Points, in no order, along strands that fork, close into loops and pass close to each other.
Points whose rows are less than 115 apart are linked; no others are. Some points are linked to none.
K485: [-35 -16   0  -9  47   4 -19  28 -24 -40  18 -30  30  -2 -11   4  -7  21
 -15 -13 -54 -21   3 -10  -4   5  24  27  27  -3   6  15  21 -14 -21  15
 -22  24 -11 -19  -8  40 -10 -14  26  18 -15]
K360: [ 47   7  -9 -26 -17 -12  39  -9  16   8  17   2 -51   2  16   0 -10   7
  -8  -8  39   1  -9 -54  20  18 -38 -14 -12  10 -10 -21 -24  14  -6   6
  -6 -33  32   1  -5  24 -11  -4   4  18 -34]
K319: [ 18  23 -28 -17 -47   3   9  22  32  44  28  42   2 -26  23 -32 -16  -6
   0  -9  34  31 -29 -60  13 -16 -16 -43  -6 -12   0 -44 -25  41  62  19
 -44 -10  29 -18  34 -20 -17 -17  41   2 -14]
K859: [ -7  -4   2 -16  42  -1  12  14 -10  -9 -31 -31 -21 -11  -3   9  35  15
  -8 -31  16  -9  34  28 -24  10  21  11  10  17  26   1  24  -5  -5   1
  20  14 -20 -43 -34   7   2 -43  -7 -18  24]
K158: [-24  -5  16  -4 -21 -10   8  27 -10   8  -9 -14 -12  17  -5 -13  37  44
 -20  -6  -3  20   0  -6   3  -4   5  16 -11   0  22 -11  12   4 -20  -4
   8 -10  41 -17 -29  10 -11 -27  -2  -4  -1]
K305: [  3  21  -9   6   3 -23  15  18 -49 -19 -21  -4  19 -36   2   7   5   6
   0   0  -2   5  19  25 -23 -18  -9  -6  16 -25   1  -1   7 -27  32   9
 -11  28  -5  -7  17  15 -14 -50 -13 -20  45]
K945: [ -2  21  10  20  35  -8 -25  -9  21 -23  -2  35  -5  -7  12   2  36 -27
  13  42   5  -6  10  49 -14 -16  19 -17 -35 -16  43  16  19  -2 -24   0
  24  19 -30  22  -4 -24  17  -3 -46   4  41]
K152: [ 23   8   8  -2  -1  52  -9   7  34  60   9  35   1  -7  32  -8  31   5
  10 -29  38  -2   1  -6  22  -2  17 -18 -12  23  11 -18 -25  41  15   2
   2  16 -17 -14   3 -20   6   7  -2  -7 -26]
K176: [ 18   9  -9  -1  18  28  17 -16  16  11   4   7 -49   1   4   5   0 -15
 -15 -14  46 -13  25   2  24  20 -10  -4  -4  22  14  -4 -14  20 -25  -9
   3  -6 -15   1 -20  13  14  -1 -33  -6   0]
K8: [  5   5   5 -23  -4 -32  20 -29 -39 -36  -4 -51 -33  14   6   3  -5   5
  -5  20 -12 -17   7 -14 -12  34 -45  26  -6  12 -16  23  -6 -15 -27 -21
  11 -26  29 -14 -24  31 -21 -16 -21  11 -11]
K5: [-14  18   7 -19 -27 -30 -27  24   0  -4  -6  -2  23  26   4 -23  -5   5
  -1  -9 -37  12 -21 -29  18  -5  -8   6  21  -6 -21   6 -21  30  -8 -24
 -12 -20  27   5  -6  11 -31  29 -33  17 -27]
K266: [-15  -9 -36   6 -16  16 -29  13  10 -21  30   3   9  19 -22  -1 -54   7
 -23  21 -20  12 -18 -21  11  12   4  -6  24 -27 -17  -8 -23  10 -39  16
 -20 -12   3  31   6  17   5  41   1   6 -17]
K446: [ 26  10 -10 -24 -20 -11  32 -14 -30  12   4 -17 -38  -6  -2 -11  -8  -2
 -16 -16  29  -6  20 -49   6  33 -37   2  23  27 -24  16 -66  26  26  -7
 -33   7  34 -31   9   0 -38 -18 -26 -14   5]
K976: [ -6 -22 -32 -10   1   5   5  19  21 -19  24   0 -14  14 -20   3 -51  32
 -25  13   3  19 -18 -42   0  21  10 -12  34 -24 -19 -30 -23  11 -35  23
 -22 -24  11   4 -11  24   0  17  25   8 -27]
K481: [  9  11 -33  -9  24   9 -23 -44   8 -37  39 -11 -30  26   4   2 -30 -41
  -6  26  -8 -25  14  32  -1  18 -23   9 -19   5   8  17  -5 -17 -51 -20
  -4  -8 -41  32  33  10  15  33 -38 -23  39]
K108: [ -1 -10  11   2  54 -11 -13  15 -34 -36  15 -17  26 -18   2  13  15  14
   0   2 -50 -52  -5 -19  -4   9  15   4  12  -2   7  14  29 -15  -8  14
 -21  38 -22 -23 -12  47 -13 -21   5  24 -11]
K387: [ -4  26  -7 -12 -11  -9 -32   2 -10 -10  -2 -16  10  20   6 -14   7  -3
  -2   1 -28  -3   4  -4   2   3  -4   4  11   3 -10   3 -13  20 -14 -24
   4  -5   8   8  -3  17  -8  16 -41  -3   1]
K118: [ -5  -6   9   8 -12  19 -41 -19  39 -15 -10  25  28  10  -1  -7  16 -21
  35  43 -22  13 -10  40 -17  -7  25 -11   1 -17 -17   7   5  -2  -6  -6
  34  -4 -18  38  14 -50  23  29  24   1   5]
K458: [ 17 -18 -39   1  42   8  -8 -14 -22 -45  12 -14 -11  -7 -16  29 -27 -14
 -15 -12 -12 -29  10  10   3  23 -32  14  26  -7  12  40   2 -50  -7  16
 -43  15 -41   1  23  18 -10 -19 -20 -13  27]
K752: [ -6   3   9 -23 -16 -37   1  32  13  11  -1   5   6  19   8 -26 -26  20
   3 -30 -12  16 -29 -54  20 -13  -4 -10  17  -8 -22 -13 -29  30  11 -11
 -29 -20  42  -7   1  12 -42  29  -9  10 -50]
K755: [-21  28  11  -6 -57  -3 -20  23   8  23  -7  10  43  12   4 -30   5  -3
  -7   0  20  62   4  28 -20  -5  24 -12  32 -22 -29 -16  -7  33  39   0
 -11   7  21   8   8 -20   8   3  -7 -21  22]
K643: [-10 -33 -27 -14  29  34 -12 -23  18 -25  19 -29   3  11 -35  20 -47  -4
 -20 -10   5   5   4  19 -19  20  31  18  44  16 -12   6  10 -31   1  18
  -8   6 -31  16  -7   9  40  -2  49 -14  19]
K554: [-51 -23  45  28 -12   6   4  39   6  38 -20  19  22   8   3  -8  10  41
   2 -23 -11  22 -10  -6  13 -42  21  17 -12   2   8  -1   9  -8  16  -7
  -4   6  31   2  -3 -13   0   8  32 -17 -17]
K393: [ 18  23   1  -1 -18  -4  14  12  23  26 -36  16 -12 -22  12   4  32 -46
  14 -24  13 -18   2  17  -9   2 -12  -2 -19  17   5  13   0  34  -8 -16
  27 -19 -29 -24 -22 -33   1  41 -64   3 -19]
K567: [ 27   3 -27   3  27  13 -11 -32 -24 -31  31  -6 -15   8  -6  10 -25 -18
 -16  19   7 -36  14   5  19  23 -36   0  -1  -1  14  24 -11 -18 -37   2
 -20   8 -31  21  23  26  -4 -16 -34 -12  24]
K871: [ -2 -10  -6 -29  12 -36  18 -25 -26 -25  -6 -43 -13  28 -15  22 -43  18
  -8 -15 -13 -10  12 -47   0  51 -18  15  40  14 -45  28 -39  -3  10 -32
 -29 -26  18 -39  -1  12 -33   6 -18   7 -16]
K77: [  8  -7 -16  35  -4 -28  -2 -10  -6   4  -5  -1  16 -18  -8  30 -27 -18
  44  20 -33 -51 -24 -39  16  -7 -40 -29  -2 -19 -26   3  15 -16   4 -18
  -1 -16 -24   0   6   9  -3  51 -12  19 -30]
K717: [ 21   5  -6  17 -24 -39  31  -3   0  15 -51   3  -5 -38   1  17   8 -34
  49  17  -3 -29  -6   9 -21  -4 -27 -23 -17   0 -17 -18  21  -1  13 -17
  34 -32  -6 -15 -23 -11   4  31 -14  13 -10]
K829: [-20   5 -38   6  22   5 -47   7  -1 -49  31  -5  13  14 -24  16 -23  -3
 -12  27 -44 -20  -4 -20   0  10   4  -1  27 -23  -8   7 -10  -1 -48  -4
 -12  -4 -27   2  13  18   4  30 -23   6  -3]
K802: [ 14   4  14   7  27  -5   9   9  -4 -16  20  -1  -6 -13  13   5  28  19
  -2  26  12 -38 -11 -41  10   8  12 -25  -6  -6   5 -26   5  13 -26  17
   9  20   1 -22 -30  38   1 -22   3  30 -16]
K867: [-23   3  38   8 -31 -19  30  16 -20   9  -7  -7  14  14   7 -22 -16  27
 -13   0  15  41   6 -11   2 -13  11  -1   3  -5 -10 -34   2   4  39  -1
  -9   5  47   6   4  20  -9 -31  51   1   8]
K59: [-41 -38  29 -10  13  28 -21 -36  -7 -11  13 -23  20  31 -16 -20 -26  16
  -2   8 -25  34   8  41 -25 -16  50  39  17  21  -6  29  10 -27  -3   1
  26  37  10  29  16 -15  12 -19  66   3  24]
K931: [ -7  -7   1   7  -4 -22   9   0 -37 -25 -19 -12  -9  -4 -14  15  19  23
 -14   9 -20 -14   3 -26  16   4 -38   8   4 -24  -2  34 -19 -22 -15 -11
 -18   4  32 -29   2  -6 -45 -23 -38  11   9]
K917: [ 17  -3  20  21 -45 -14   6  13  10  14   4  32  31 -13  17   4  16 -15
  15  39 -26 -22 -50 -32  29 -19 -18 -10 -39 -15  -3  -3  20   2 -10  12
   7 -11   0  43 -17   3  -5  35  10  40 -24]
K878: [ -8 -27  13 -12  22  35 -16 -37   1 -15   3 -27  13  22 -11  -5 -20  12
   0   5  -8  14  12  39 -21   5  44  18  20  22  -7   8   4 -22   8   4
  20  21 -10  19  -1  -6  22 -23  56 -10  15]
K645: [-72 -38  36   8  27  18 -19 -10 -17  -5   6 -18  31  10  -4 -14  -5  27
  -2 -13 -46  17   3  21 -13 -33  41  51  -1  24  16  23  32 -27 -21   3
  16  29  10  18   5  -4   3 -17  53   9   1]
K54: [ 26  -5  -9  27   6  15   1 -17  38  36 -10  25   1 -24  14  30  -1 -24
  35  -3   6 -39 -20   0  13   3 -12 -24 -15   5  -8  -3  16   2  -4 -15
  18 -19 -45  -2  -5 -24  29  60 -23  15 -43]
K82: [ 35  21  19 -11 -41  18  11 -19   6  12 -18  19   0  16  24 -20  23 -32
 -11  14  43  24  10  47  -2  12   9  -1 -23  18  -2 -10 -12  36  11  -7
  27 -10   1  21  -8  -9   8  -6   1   9  16]
K577: [  1 -12 -41  -2  63 -10 -30   3  -9 -57  10 -11   6  -7 -24  42  -7 -16
   0 -24 -39 -29   3  15 -10   8 -10  20  22  -8  18  46  20 -52   0   9
 -25  13 -53 -17  22   7  10   2 -17  -7  19]
K759: [-20 -13 -13  -7  41  -9  -7   4   8 -44 -22 -24 -14  -3 -19  20  24  14
 -10   6  -5  -7   7  23 -22   3  17   9  10  -7  31   7  40 -33 -33   8
  21  -2 -19 -18 -32   1  13 -37   5   9  24]
K721: [ 16   3  38  18  14  43 -18  -5  22  14  -8  46  15   7  17  -6  57   4
  12  15  48  10  25  40   0  -7  30 -23  -8 -10  10  -6   0  35   7  -1
  25  22 -20  -6   0 -34  14 -26   1   1  10]
K46: [-10   1  13 -16 -13 -21  29  33 -11  14 -33 -23 -34   0   0  -8  29  35
  -4 -27   6   6  11 -20  -9  -4  -1   3  -5  11   3 -15  -1  12  10 -11
  11 -13  37 -49 -30   6 -16 -15  -5 -18  -7]
K463: [ 37   9  20 -10 -25  36  -8 -51  10   0  -7  28  -2  24  27 -23  14 -40
   7  35  24  14  13  61  -8   8  15   5 -23  21  -7   8  -8  23   1 -15
  38  -3 -10  35  15 -21  10  -1   9   8  21]
K225: [  4  21 -12  14 -15 -23  -2   7  12   6 -40  12  -8 -19  -2  17  26 -42
  30   6 -11 -22  -1  21 -22  -5 -13  -3 -14  -2  -1   8  21   8  -8 -13
  31 -29 -24 -14 -20 -27   9  38 -52   0   0]
K854: [ 43   8 -21 -30 -25 -17  37 -24   2  18  20  -9 -36  -7   4  -2 -35  -2
   2 -12  26   1  -1 -71  10  26 -51 -14  19  18 -29  -3 -52  26  25  -6
 -34 -19  29  -8  16  10 -36   5 -10  -1 -21]
K937: [  9   8  35  32  41  14 -18 -10  19 -16   8  55  13  -3  11  -3  49 -15
   8  43  37   0  21  43   6  -9  30 -34 -31 -23  34   4  18  25 -13   6
  21  34 -25  13  -9 -21  23 -30 -22  17  29]
K971: [ 10   6 -13  36 -16   6  -2   3 -24 -12   5  21  25 -18 -20  13 -25 -13
   2  31  26  15   7  25   2  -3  -8 -28   9 -50  -3 -17   2 -33  32  35
 -16  13  -9  33  33   2  11 -42  29 -12  44]
K805: [-13   8 -43   2  15   6 -43 -18  22 -41  34  -4  -9  20 -11  16 -22 -31
   2  32 -35 -22  -1   2  -6  12  -8   3  -4 -12  -1   9   1 -21 -50 -21
  -1 -17 -36  28  24  -3  21  57 -28  -4  10]
K2: [ 25   3   7 -10  -4   8 -19 -52  29 -25 -13  12  -1  16  20 -17   3 -44
  40  58   4  -3   3  59 -19   3   6 -12 -19   2 -20   0   6   0  -5 -22
  41 -12 -27  36  13 -28  15  21  19  -3  26]
K789: [  9  -2   6  18   1 -32  29 -13 -21  -1 -46 -22   5 -24  -1  20  -9 -13
  49  23 -17 -38   4  14 -21 -10 -12 -12 -20  10 -17 -14  29 -26  25 -15
  34 -16  -8   6 -15   7   7   4  27  -4   4]
K456: [ 17   7   4  14 -13  -5  17  27   5   5   1  19  -4 -20  13  -1  25  22
   3  15  18 -16 -17 -44  24 -16  -7 -35 -11 -24   2 -35  -6  11   2  12
  -6   8  20 -22  -6  13  -4 -16  14  20 -12]
K863: [-38 -42 -24 -12  18   4  10 -18   8 -12  -7 -57  -9  15 -53  27 -50  -5
 -17 -29  -6  17  -4  19 -24  -2  15  37  28  17 -10  24  25 -52  15   4
  13   3  -2  -1 -20  -3  34  13  41  -9  22]
K568: [-20  21 -35 -19  22   8 -47 -27  12 -14   4 -22   1  25 -15  11 -20 -24
  10  -9 -25   6  18  37 -39   6  39  13  23  12 -14   7 -11  -4  -5 -18
  18  -3 -34  -4  13  -9  28  27 -23 -29  25]
K788: [  8  18   2  19 -11 -23   8  -2 -17 -19 -18  27  -3  -9   3  -6  39 -20
  -2  47  10   6  11  49 -14 -12  -7  -4 -42 -14  27   5  22 -13 -14  -1
  29  -1   2  20   2  -7   6 -21 -30  -3  50]
K260: [-11 -21 -22 -15  58   2 -17  -7   7 -41  -9 -21  -4  -5 -18  17  11  -8
  -4 -13 -14   6   9  57 -29  -2  18  22   0   7  35  24  32 -49  -9  12
  20  15 -33   1  -1 -15  22 -27  13  -9  40]
K102: [ -9  -6  28 -10 -22 -29  20 -10 -35  16   3 -36 -16  39   3 -25 -26  11
 -18 -22  -9  15   2 -20  15   9 -20  34   1  28 -13  20 -24  13  20 -13
 -11  -7  51  15  -8  20 -21  18 -14  -4 -27]
K342: [-27  10  13  20 -45  -6 -14   8   6  -4 -16  14  40  15 -16 -18   3 -14
   7  18   3  55   3  46 -28 -17  14  -6  19 -30 -28   4   6  -1  34   4
  10   6  18  31  17 -38  21   3  11 -24  33]
K271: [-20  -1   8  15  -2  16 -30   1  11  33  -8   4  37   4   4   0 -21   5
  29 -20 -30  -4  -5   2   2 -16  24  -1   9   6 -22  -7  -9  16  19 -12
  10   1 -10  10   7  -9  16  44   5  -5 -36]
K324: [ -8   7   3 -11  11 -14  12  31  -4  14 -43 -13 -21 -13 -11   8  32  12
  13 -31  17 -11  25   3 -23   3  13 -11  11   6   6 -19   3  16   5  -8
  20  -5   0 -63 -29  -4   2 -12 -19 -25   6]
K996: [-14  -7 -36  -2  66 -17 -26  18  -6 -41  -9  -4  10 -24 -26  38  15 -10
   7 -39 -33  -4  -1  44 -33  -8  -1  19   9  -6  40  48  28 -58  19  21
   2  20 -45 -23  10  -9  16  -8 -16 -17  34]
K908: [ 35   5  -3 -16   9   7  33  -3  27   9  21   9 -60   8  11   2   6  -1
 -22 -22  44 -11   9 -37  38  24 -29  -7 -10  24   9  -1 -22  26 -28  -7
  -4 -20  13 -10 -18  14   1   0 -31  10 -25]
K286: [-16  -3 -31 -20  28  23 -33 -23   1  -7  27 -31  -8  25 -23  14 -35  -1
 -25 -25  -8   0  17   9 -17  23  28  22  47  19  -7   7 -11  -2  -5   0
 -14   8 -34  -1  -4  18  25   9  -6 -29  14]
K115: [ 17 -10  36  16 -15  67 -23   8  29  41   8  52  25  10  26  -5  39  28
   6  -2  26  14   0  17   6  -8  38  -9 -13   8  10  -1 -21  35  10   7
  14  25  -8  -2  15 -34   1  -1  20   3 -17]
K431: [ -1  36   4 -19 -65   3  -2  41  18  44  -1  20  33   3  19 -33  16  -5
 -12 -20  36  61 -16   6  -5  -2  10 -20  18 -19 -19 -22 -13  43  45   7
 -21   3  17 -15   9 -23  -6   4 -13 -14   8]
K705: [ 16  -4 -25  38  16   1  -6 -14   2  24 -11   4   2 -23  -4  39 -11 -23
  43  -4 -10 -52  -9  -8   7  -2 -29 -26  -5  -4 -12   1  14 -18  11 -15
   8 -10 -44  -6  12 -10  23  45 -25   0 -25]
K949: [-11 -10  16  10 -17 -10   4 -26 -28   0  -6   1 -15   1   0 -14  36  -3
  -4  38 -17  18  14  57 -18 -13  -3  34 -59  20  36  10  34 -28 -30  -9
  33  -6  16  28   4 -19   1 -23  -5  -4  41]
K228: [-38   2  17  20  24  20 -61  16  18   8   5  17  36   2 -11  18  36  21
  18   2 -53 -14   4  -2 -23 -26  46  15 -13   0  23  12  11   8 -19  -6
  17  12 -18  -3  -5 -23   5  31 -14  -4  -7]
K975: [ 22 -23 -23  12   2  15  33 -18  16 -13  11 -15 -10 -20 -11  29 -58   4
   9  18  26 -14  -2 -31   7  26 -19 -25  23  -7 -19 -36   1 -18   2  17
 -11 -19 -23  22  -1  21  14  -1  59  -2 -10]
K872: [ -9   4  14  40 -35  -1 -19  12 -13 -10   8  36  36   9 -26 -11  11  -9
  -9  44   8  44   4  48   0  -8   3 -18 -10 -47  -5  -4  14 -20  16  16
   2   2  10  39  41 -25  23 -24  20 -14  43]
K770: [ 28  48 -16 -24 -22  11  11  24  46  41  -3  25  10 -25  39 -21  23 -50
   4 -19  51  22 -13   6  22   4  -8 -30   8 -10   2  -7  -6  53  -2   9
   6 -17 -29 -24 -14 -35   1   4 -44  24 -12]
K486: [ 26  20 -13  14  -2  -6  18   4 -41 -17  -6  18  15 -31   2  12   0  -8
  -1  23  30   5  15  24  -8  -4 -14 -23   6 -40   9 -21   7 -27  35  23
 -14  18 -13  12  27  16  -5 -65  18  -3  53]
K973: [ -2  10  16  -1  45 -15 -17  10 -22 -31  27 -15  18 -10   6   6  26  13
   3  26 -33 -48 -18 -41 -11  10  28 -20   5   3  -5 -12  11  19 -33  12
   2  26 -12 -30 -30  53  -9  -9 -12  31 -17]
K631: [ 33  -4  -7   4  12  17  15 -16  49   2  20  28 -19  -4  22  19  -4 -23
  -1  13  24 -28 -14 -13  30  13 -11 -19 -17  10   0  -3  11  22 -42 -12
  18 -27 -36  21 -22   1  31  50 -20  32 -35]
K742: [-19 -20  46  20 -24  16   5  13   0  27  -5  19  30  20   4 -23   5  33
  -6   7  -4  28  -5   8  12 -22  27   8 -14   2  -4 -13  -4   6  19   1
   5   7  29  24   6  -2   5  -2  53   2 -15]
K834: [-34 -15  22 -11   8 -23  32  18 -33 -22 -18 -34   0  -9  -4  -3 -22  33
 -13 -42 -19   4   9 -28  12 -11  -6  21  39 -12  -3   8  15 -32  18  11
 -38  20  34 -36  -2  34 -38 -38  31   7  -6]
K991: [ 10   8  -7  23  32  41  -5 -16  10  30  -6  16 -27  -8   4  22  13 -15
   3 -29  28 -21  29  23   3   2  -1   2  -7  18  22  16 -14  11  -1  -1
   8  17 -37  -2   3 -20  16  15 -49 -30   0]
K681: [ 36 -16 -35 -24   9   0  14  16  50  27  34  20 -15   2   9  -6 -32  13
  -2 -19  17  -1 -40 -55   9  21  -1 -25  11  11 -20 -33 -20  35 -16   3
 -26 -40  -4   2   2  -2  -1  47  12   8 -69]
K142: [ 27  10  -5  -5 -20  -5  30   4  18  -8   4  40 -39 -29   4  18  27  15
 -18  12  27 -11 -17 -59  38 -18 -30 -34 -17 -50   2 -22 -20   1 -24  22
 -12  -7  40 -43   0   5 -24 -21 -10  30   0]
K259: [-41 -14   4  -2   0  -8 -13  11  -7 -28  -2 -26  -6   7 -19  -2  26  35
 -17  22 -20  13  -2   5  -6   3  12  19  -1 -12  28  -7  34 -17 -48   6
  10 -12  25  -5 -33  10  -1 -38   7  15  11]
K718: [-46  -6  12  20  21  -7 -37  -1 -18  -7  15   4  19  -3 -16   0  22  13
  11  25 -61   8   1  26 -13 -35  14  33 -26  -4  42  21  33 -42 -24  -6
   9  22  -1  40  17 -26   4  -5   0  -7  34]
K730: [ 40  23  -6   2 -44  17   7  21  15  55  20  37  22 -17  32 -20  12 -20
  -1  -9  33  18 -29 -27  34 -14 -20 -31 -19  -2  -2 -34 -17  31  46  13
 -20  -4   5   1  27 -19  -2  -3  29  23 -21]
K421: [ 28   8  -1  -1  -9  27   8  20  36  65   2  38  -1 -26  34 -19  27  -2
  21 -21  40  -5 -19 -24  28  -9   4 -36 -24  11   7 -30 -12  37  39   5
  -6   2  -6 -28   8 -34   8   8  21  -1 -36]
K627: [-31   8  29  13 -12  27 -47  23  20  39  -6  26  54   5  12  -3  13  18
  28 -22 -39   7  -8  10  -7 -28  37   6   2   2  -6   9  -4  24   8 -12
  10  16  -5   7  14 -22   5  38 -10  -7 -23]
K19: [-13  -9   0  15 -10  10 -24 -14  21   1 -19  -6  20  11  -7   7 -16  -2
  26  14 -22   4  -6  18 -11  -8  19  -1   5  -3 -20  -2   2  -7   9  -7
  25 -10 -10  27  -1 -19  24  36  25  -6  -7]
K660: [ -3 -25   2  -9  21   3  23 -26 -18 -10   6 -55 -23  13  -6  18 -37  16
  -8 -20 -16 -17   4  -9  -4  24  -7  30   8  27  -8   7  18 -35   4  -1
   1  -9  -4   6 -15  31  11  -2  36  -5 -25]
K753: [-26 -31   1 -21  22   8   5  26 -17 -24   5 -41  -4  -6 -10  -3   4  37
 -28 -48 -16   6  10  -8   2  13   9  29  31   3  12  10  26 -24  -3  26
 -38  23  15 -32 -14  34 -18 -44  32   9  -6]
K268: [ 37 -14 -22  -3  13  22  18  14  56  18  32  37 -18 -11  17   6 -10  -4
 -10   0  34 -14 -32 -37  29  17  -4 -27  -1   8  -5 -22 -12  38 -39   8
  -8 -30 -26  11  -9  -3  21  48   0  27 -56]
K195: [  2   6   0  32  29  17 -11   1 -10  16 -12   7 -12  -8  -2  21  37   2
  -5 -18   6 -15  23  30  -4 -14  -3  10 -24   9  45  23   2  -6  -4   2
   7  27 -21  -4   6 -23   6   2 -48 -25   9]
K442: [ 19  16 -20 -37 -13  -3  24 -14  18  -7  -1  25 -28 -37   3   2  -4  30
 -10  -1  14  -1  -8 -77  26 -19 -31 -37   7 -43 -18 -27 -45  12  12  15
 -36  -9  48 -51  15  -3 -37 -22   2   3 -11]
K365: [-14   0  -2  -3  16 -50  22  -6 -36 -32 -39 -35  12 -25 -11  12 -27 -24
  39  12 -41 -24   5  29 -38 -21 -13  16  -8   3 -15  11  34 -48  22 -14
  20  -7 -11   7  -6  13  -4  -9  25 -11  36]
K411: [ 18  35 -10 -15 -16   5  24  15  34  27 -25  20 -11 -26  23 -16  20 -54
  13 -27  47   9  13  28  -7  10  -6 -15  -1   2  -5  -6  -7  49  -4  -8
  23 -20 -28 -29 -27 -31   7  18 -57  11  -8]
K599: [  9 -23   3 -24  29 -15  32 -24 -29 -28  11 -59 -28  13  -9  28 -41  14
  -8 -28 -10 -29  10 -35   0  55 -31  26  29  28 -24  28   1 -29   9 -19
 -24 -23   2 -22  -7  32 -11  -6  14  -1 -31]
K223: [-36   3   5  -2  12 -35   9   4 -30 -29 -36 -39  24 -10 -18   4 -45 -14
  13 -26 -29   6  11  14 -26 -23   4  19  39  -4 -19   8  22 -35  28  -2
  -3  10   6  -5   4  26  -9 -14  21  -8  22]
K90: [  9 -19 -20 -14  -9  12  27   2   5  25  17  -3 -68   1 -23   2 -24  28
 -30 -26  32  -1  -2 -56  25  17 -18  -2  13   1  15  -2 -24   1  11  21
 -41   2  22 -26   7   4  -9 -15  10 -32  -4]
K200: [ 21 -12  31  -2  22  29  11 -24 -14 -12  -2  -2  -8  12   1 -10  30   4
 -16  19  44   7  30  37   1  21  23   1   1   6  15 -16   8  -2  14  14
  11  12 -10   2 -11  11  10 -72  51   0  23]
K410: [-56   8  24  23  21 -17 -51  16  -8  -4  12  18  33  -2 -12   1  40  19
  17  18 -70  -9   4  -9 -18 -38  22  30 -13  -9  34  12  36 -15 -17 -10
   3  14  -4  19 -13 -23  -5  13 -23  -3  22]
K650: [ 18 -21 -16  19  21  18  -4 -38  12 -26   8   2  -9   3  -8  15 -26 -23
   9  45  10 -21   7  42   1   6  -7  -8 -25 -11  11   6  17 -44 -22  15
  22   5 -35  46  21  -5  32   1  31 -12  32]
K230: [ 27 -20 -22 -22 -16   0  14  41  54  30  17  26  11   8   9 -23 -37   5
  -6  -4  16  28 -55 -32  11   3  20 -21  -4  -9 -17 -35 -18  34   6  24
 -28 -27   6  21   3 -14 -11  40  38  13 -67]
K564: [-48 -19  10   1   0 -10 -14 -21 -34   7   7 -11  -6  -1 -19 -16  21   3
   1  14 -42  40   7  59 -29 -29   8  52 -39  22  37  24  35 -47 -24 -15
  18  13  12  33  21 -36   1 -21  -3 -12  49]
K738: [-11  26 -15 -11   1  20 -47  -6  17 -10   5  -1   3  23   5 -11   8 -12
 -10  10  -5  11  16  32 -10   8  24   1  11   1   7  -5 -11  21 -26  -5
  13   7 -12  15  -3  -3  15  11 -40 -12  18]
K906: [ 12 -18   9  14 -75  -7  40 -12 -24  22 -14   3 -32   5 -17 -14   3 -20
 -38  10  23  32   0  43  -1   8 -20  32 -52  11  11   9   9 -12  -8   9
  24 -31  32  16  -8  -8   0   5   2   4  17]
K401: [-12 -21  18 -12   4 -36   9  -7 -25   6   3 -41 -15  51  -1 -10 -29  20
 -15 -29  -8   1   2 -42  20  38 -18  31  11  39 -24  39 -38  10  13 -28
 -23 -13  41  -8  -1   4 -29  19 -20   6 -39]
K422: [  2  -5  10  12   7  28  -7  -5 -34  24  14 -18 -18  10 -11  -3  30  18
 -36 -26  12   1  22  21  19   5  -3  21 -21  22  45  16  -3   0 -17   8
 -10  32   4  -9  12   4  -9 -29 -33 -20  11]
K549: [  1  -4   4 -29 -12 -18  10  57  34  24  16  29  14  13  16 -37 -21  23
  -1 -26  -2  21 -51 -49  19 -24  19 -13 -14  -6  -9 -23 -20  33   6   7
 -34 -16  39   5   4   2 -35  30  24  10 -67]
K263: [ 11   4   4 -38 -10 -37  28  13  13  -3  -4  16 -17  -9  13 -16 -13  36
   6 -19  -4   3 -25 -84  27 -20 -27 -27  -5 -21 -23  -8 -36  15  22  -5
 -35 -14  70 -39  15  -2 -51  -3   5   8 -41]
K538: [ 22  15   5  -5 -10   0  16   6 -42  25   4 -18 -19   1   5 -20  18   4
 -14 -26  16 -11  23 -27  14  14 -25   4   3  30  -4   8 -44  26  23 -12
 -23  20  21 -25   6   9 -27 -19 -31 -22   3]
K668: [  1 -11   7  34 -18 -35  12  -5 -12 -10  -9   6   9 -21   2  22  -7   0
  35  38 -34 -45 -33 -50  16 -17 -33 -17 -24 -23 -14   2  25 -25  -8  -4
   9 -10   4  18 -19  22 -15  27   3  29 -14]
K146: [ 18  54 -18 -19 -55   7   9  38  20  41   4  28  18 -26  32 -28  31 -32
  -6 -22  50  41  -8   0  -1  -1 -15 -29  12 -16  -9 -21 -19  48  30  13
 -13  -7   1 -31  10 -32  -9  -6 -33  -1  10]
K596: [-47   3  32   9  -6 -36  30  19 -21 -15 -37 -22  23  -7  -8  -5 -36  15
   6 -18 -11  19   6 -12  -8 -33   8   3  38 -16 -14 -17  16 -22  28   0
  -3   4  32 -10   0  23 -15 -24  39  -4  10]
K699: [-13   2  45   4 -32 -13  30 -26 -42  32  -8 -27   4  22  27 -27 -13   8
  -5 -10 -13  18  12  10  -7 -11  -3  44 -24  41 -11   6  -5   5  30 -16
  14   2  45  28  -2  25 -14   5  16  -3 -17]
K775: [ 27  40  -8   5 -20   8 -26 -14 -23  -6  21  18  32   2  18 -24   5 -27
  -1  40  20  10   8  35   2   0  -1 -22  -7 -10  -6 -26 -12  17   6   0
  -2   9  -6  34  25  22   6 -33 -10   1  40]
K826: [ 16  10   3  23 -32   5  -4  30  -2   7  18  32  26 -11   9  -2  17   4
  -4  24   0  -7 -26 -25  34 -11 -12 -26 -18 -28   2 -17  -8  16 -12  16
 -12   7  13  14  12  14  -3   7   0  30 -14]
K144: [-29 -38   4 -13   4  -5  25 -30 -11   6  -3 -63 -22  22 -23  11 -52  14
 -19 -28  -1  14   1   8 -14   2  13  44  21  31  -7  13  15 -29  22   4
   4   6  13   4 -27  15  18   4  45  -7  -3]
K35: [ 21  14  14  -1 -10  14  24  -7 -42  31   7  -8 -25   1  12 -19  33   5
 -27 -24  35  -1  31   9   9   9 -12  18 -22  37  19  -6 -19  16  13   0
   1  22  16 -12   0  20 -11 -38 -15 -17  12]

A piece is two or more points that can be reached from each other along the links. Count, over all rows, the pieces, the separate loops (a circle has one, a figure eight two, a Y none), the forks (points with three links) and the tips (points with one).
pieces => 4
loops => 3
forks => 5
tips => 7

A fork is a point with three links, a tip a point with one. Leave the first point through the second and follow the links. Name the first fork or tip that comes.
K410 / K718 => K319
K721 / K937 => K82
K144 / K660 => K699
K305 / K486 => K596
K230 / K681 => K456

A tip is a point with one link. Name the tips that can be reached along the links from each point below, in the order of the rows.
K564 => K319, K82
K596 => K305, K554, K645, K699
K260 => K976

Name the points in between on the shortest way along the links from the first point to the second, in order.
K878 / K826 => K643 K286 K568 K738 K387 K5 K752 K263 K442 K142 K456
K996 / K976 => K577 K458 K567 K481 K805 K829 K266
K549 / K596 => K752 K263 K442 K142 K456 K802 K973 K108 K485 K753 K834
K59 / K599 => K878 K643 K863 K144 K660
K158 / K567 => K259 K759 K260 K996 K577 K458
